Points, in no order, along strands that fork, close into loops and pass close to each other.
In the rows, zero is written as 128.
Two points are linked if the straight distance between their rows is under 103. Some points are linked to none.
<471>: [173 115 142 130 139 155 175 182 123 114 122  94 133 154 158 171 128 182
 122  99 210  84  87 157 126 151 141  87]
<267>: [128 165  99 165 158 115 137 110 131 118  77 107 114 137  85 147 129 149
 142 162 154 116 116 100 109 134 130 107]
<827>: [229 108 106 167 122 103 165 141 102 146 161 108  80 116  90 155  85 124
 145 131 135  75  69  93 138 136 122 155]
<506>: [ 89 121 184 114 112 109  89 130 124 145 180 140 191 151 150 147 124 134
  92 100 114 133 127 117 148 174 178 155]
<648>: [106 146 109 154 137 110 119 114 139 112  77 122 133 141 103 130 130 137
 126 161 137 140 139 109 106 132 137 122]
<2>: [110 142 110 149 141 113 105 122 152 173 129 179 156 101 166 107 158  79
 110  85 110 174 128  97 151 103 116 141]
<401>: [ 93 141 146 144 131 124 110 135 146 113 111 119 173 153 146 161 124 174
  99 122 147 114 116 130 123 180 168 118]
<474>: [106 133  98 141 119 130  95  88 138 155 128 189 131  82 169 101 164  62
 131  95  91 160 145  84 139 103 115 137]
<227>: [121  95 184  78 128 122 142 132 145  98 142  91 136 160 103 137 118 190
 134 136 119  96 131 210  89 157 117 129]
<395>: [ 91 122 170 111 109 123 108 129 163 106 129 130 182 160 160 145 125 168
 113 120 107 128 135 159 110 157 161 126]
<751>: [199 141  88 133 117 116 162 141  92 141 162 101  62 119  47 134  94  95
 165 138 121  75  80  86 154 136 123 171]
<198>: [156  84 142 106 109  99 149 107 100 129 138  88 103 151  55 108 122 151
 166 150 147  86 145 181 118 143  72 157]
<89>: [106 106 146  93 104 173 132 149 186 141 135 161 208 162 198 137 133 132
 126  93 114 149 131 171 148  98 170 101]
<34>: [125 148 117 136 135 124 141 163 144 130 104 153 157 136 162 116 150 129
 104 102 140 199 148 132 129  99 111 140]
<105>: [145 102 148  98 112 174 173 188 127 100 130  90 141 168 155 158 135 186
 139 107 205  78  96 174 116 162 132  85]
<107>: [ 90 139 155 147 157 120  87 130 156 176 151 162 203 138 174 129 136 123
  75  96 152 138  99 117 178 157 177 123]
<497>: [115 145 153 115 138 157 117 180 127 157 162 114 171 160 181 163 121 156
  72  99 189 141  95 122 160 154 175 108]
<468>: [118 123 108 136 113 142 132 136 148 128 102 180 141 108 177 100 150 109
 133 104 103 199 163 144 131  88  92 135]
<69>: [112  96  96 146 110 181 104 119 108 138 116 173  81  48 195  79 155 100
 164 112  73 165 176 136 137  76  85 108]
<174>: [117 157 118 143 172 102 117 145 114 142 132 128 133 123 110 134 132  96
  88 123 121 159 105  63 140 138 133 161]
<504>: [149 151 127 130 148 123 159 177 109 132 111 126 134 149 131 139 137 149
  99 109 163 180 138 121 123 117 109 139]
<746>: [138 105 122 129 111 175 126  97 153 108 104 191 111 105 182  71 136 125
 153 154  65 180 167 160 111  91  94 100]
<166>: [138 122 149 125 112 102 139 127  87 136 152 106 132 150  88 167 113 147
 126 120 159  86 132 120 119 184 142 153]
<150>: [113 133 146  92 111 169 123 190 140 169 168 124 187 175 189 139 122 140
 104  90 175 167 113 149 169 109 165 115]
<394>: [111 132 119  96 122 158 146 128 190 190 138 185 194 127 196 130 138  90
 123  57 149 160 123 144 171  88 117  88]
<75>: [ 82 127 139 139 109 103  74  74 152 109 121 121 153 139 111 134 120 137
 129 160  95 113 143 100 109 147 175 138]
<598>: [ 91 182  92 115 140 135  86 155 101  88 117  92  57  70 120  95 126  53
 132 137  97 138 126  91 157  90 144 166]
<129>: [107 101 177  93 119 104 112 107 134 100 148  94 131 150  87 143 112 182
 139 157 101  99 144 191  87 162 133 141]
<711>: [109 126 129 143 128 120 119 110 157 103  82 140 146 149 136 116 129 143
 121 150 119 154 153 130 107 130 136 124]
<839>: [139 161 100 158 167 126 154 156  88 110  93 103  79 111  83 136 150 116
 123 141 130 157 119 106 128 104  90 137]
<167>: [110 118 139 139 110 128  88  71 175 143 115 187 170 119 171 114 138 108
 131 119  87 146 144 103 127 132 161 115]
<317>: [169 157 105 157 176 130 172 153  92 130 102 105  82 119  88 156 139 133
 110 131 130 139  95  86 123 115  87 130]
<218>: [165 138 154 123 136 120 166 171  92 143 141 110 135 155 125 161 118 150
  96  97 184 136 122 123 128 149 137 135]
<750>: [115 116 116 144 107 166 114  96 152  89  97 186  98  93 170  57 135 122
 154 185  71 162 164 131 120  88 103  90]
<491>: [119 124 100 115 112 110 124  88 111 103 111  96 102 129  50  93 127 130
 169 200 143  75 151 158 116 105  95 108]
<585>: [133 124 128 104 126 190 138  49 162 167 137 222 125  90 183 125 135 107
 154  92  67 150 156 119 113 109 104  84]
<823>: [ 95 127 113  97 109 108  99  73 135  93 130 102 112 119  62  94 114 123
 161 224 119  82 155 140  96 104 129 112]
<250>: [144 102 143 124 101  98 136 113 100 135 161  98 125 148  91 164 112 168
 150 118 154  49 132 154 114 189 131 153]
<590>: [125 111 108 130 109 166 132 108 146 133 110 197 115  82 195  98 149 106
 148 107  75 180 169 147 124  87  86 114]
<412>: [102 130 105 121 115 121 115 135  92  67 111 104  88  98  92  86 143  99
 144 172 110 156 172 130 121  96  96 132]
<779>: [144 147 146 128 170 109 142 162  95 165 171 127 124 131 107 152 106 100
  64 115 145 150  88  61 147 161 137 158]
<857>: [211 133 120 160 171 133 189 146  93 135 119 112  93 117  98 168 114 143
  98 124 140 115  74  89 129 110  83 129]
<793>: [ 99 118  92 148 111 158  85 135 102 103 110 139  66  45 179  65 149  78
 163 146  80 156 167 116 134  70 114 115]
<31>: [ 89 127 109 115 104 130 103 141  85  66 120 101  62  77 119  73 138  77
 148 168  97 148 168 120 134  82 111 147]
<193>: [162 155 106 130 137 108 157 134  82 132 146  95  84 130  57 144 109  98
 139 136 130 103  97  69 137 146 128 168]
<97>: [114 156 115 129 154 134 131 140 176 201 145 185 194 117 185 123 143  85
  99  63 161 167 103 128 175  85 108 102]
<450>: [125 109 162  87 120 148 159 179 129 110 131 102 154 176 150 152 131 177
 122 108 172 110 133 164 105 155 147 121]
<492>: [205 122 141 159 148 136 186 157 120 132 118 103 117 137 135 178 117 174
 115 112 186  93  84 132 120 141 123  98]
<625>: [112 184  85 127 137 119 112 132  97  96 109  86  72 106  78 116 135  77
 137 148 114 128 125  70 148 103 137 158]
<489>: [122 141 124 151 134 122 129 119 131 115  99 103 142 147 120 177 125 186
 127 126 163  71 111 145 112 191 147 111]
<402>: [ 89 146  94 130 125 133  85 149  94 100 115 115  64  54 149  80 144  56
 140 137  87 157 150 103 148  79 129 159]
<722>: [178 103 105 166 102  95 137 124 110 153 160 106 101 132  90 157 109 168
 172 135 162  38 108 147 127 164 123 151]
<500>: [170 118 102 140 113  98 149 117  90 133 124  98  93 138  48 117 129 137
 175 155 151  79 127 143 131 133  91 150]
<36>: [112 168 109 140 149 103 116 127 116 126 121 112 107 130  88 126 137  89
 116 139 120 144 123  56 137 129 142 159]
<578>: [138  99 142 104 120 170 152 121 197 109 111 177 161 152 189 104 124 134
 140 117  90 170 157 184 114  96 130 111]
<851>: [109 151 102 136 155 116 114 122 154 190 153 193 174  90 177 114 158  60
 108  64 125 168 107 111 166  96  97 124]
<128>: [146 149 107 174 165 117 139 113 127 132  89  99 125 137  96 177 119 171
 126 141 162  89  98 111 112 162 139 110]
<246>: [167 138 156 134 145 111 156 157  84 162 172 115 118 141 120 170  98 122
  81 103 171 115  91  87 138 172 151 142]
<116>: [108 149 148 135 149 123 109 160 134 161 142 135 185 150 166 146 130 137
  72 102 163 155 108 106 153 150 173 127]
<757>: [154 129  79 134 114 110 139 120  86 111 123  84  83 126  39  98 133 110
 182 171 147  70 138 141 137 114  87 143]
<184>: [122 145  92 146 139 123 138 153  75  83  91  90  71 103  85 104 148  96
 142 158 128 156 149 129 130 107  84 137]
<651>: [105 125 173 120 103 106 111 126 101 132 167 116 155 151 116 162 114 151
 101 108 141 100 134 117 129 191 163 159]
<124>: [ 98 126 105 144 102 155  92 112 117  82 106 161  78  64 167  55 142 108
 157 176  80 149 168 110 131  77 116 106]
<721>: [125  82 179  69 149 114 144 118 168 101 144  72  98 155  90  98 113 171
 134 163 102 123 126 239  86 150 101 113]
<251>: [117 121 115 116 120 157 113  52 153 173 139 213 139  80 183 112 148  83
 142  89  87 150 158 105 125 112 104 111]
<28>: [201 119  90 179 122 100 143 127 112 155 146 100  94 124  81 157 101 146
 162 146 146  44  83 117 137 148 131 144]
<345>: [117 115 136  94 112 173 141 107 188 163 133 185 196 144 201 135 129 107
 124  68 108 148 134 162 146  96 150  90]
<213>: [136 129 165 106 119 130 145 167 107 127 143 115 155 170 137 156 121 165
 105  96 183 129 134 147 118 155 152 131]
<708>: [106 100 175  94 124  95  94  93 156  98 153 108 112 135  85 127 114 171
 148 183  75 106 134 203  72 148 141 127]
<220>: [142  73 161  82 130 105 155 100 132 118 131  74 101 148  62  93 117 160
 146 165 125 107 145 222  97 138  68 125]
<804>: [ 91 116 142 111 100 101  74  75 149  94 131 118 122 130  88 118 110 134
 150 199  90 111 156 129  94 125 160 129]
<619>: [ 91 123 132 147 114 109  73  67 159 129 114 162 149 121 141 110 132  99
 132 152  85 141 142  84 125 128 166 132]
<44>: [ 94 128 147 139 120 121  94 102 170 157 125 170 194 141 180 129 142 121
 102  96 117 141 127 120 146 149 168 120]
<290>: [107 111 151  88 107 166 136 189 156 134 145 130 198 181 182 135 137 147
 118  97 141 156 130 164 138 107 159 111]
<702>: [218 121 141 162 165 144 196 151 104 141 124 108 109 132 123 178 107 156
 100 116 171 110  80 109 125 121 102 115]
<560>: [136 160 110 141 152 110 122 118 108 136 137  92  98 135  62 142 109 100
 125 137 130  99  93  55 139 153 159 161]
<191>: [112 106 165 111 117 127 116 124 166  93 108 137 162 162 147 128 117 159
 130 141 100 144 151 174 101 137 145 124]

A piece is all that can be reached along the links. How many separate loops has the piece of each point below (a circle has one, a figure eight two, a Y none), and how many tips (points with one link)?
<2> => loops 0, tips 2
<402> => loops 3, tips 1
<401> => loops 1, tips 0

How many points has the smallest loop of links through each point below? Write none if it is on no loop.
<317> => 20
<625> => 14
<711> => 8
<793> => 6
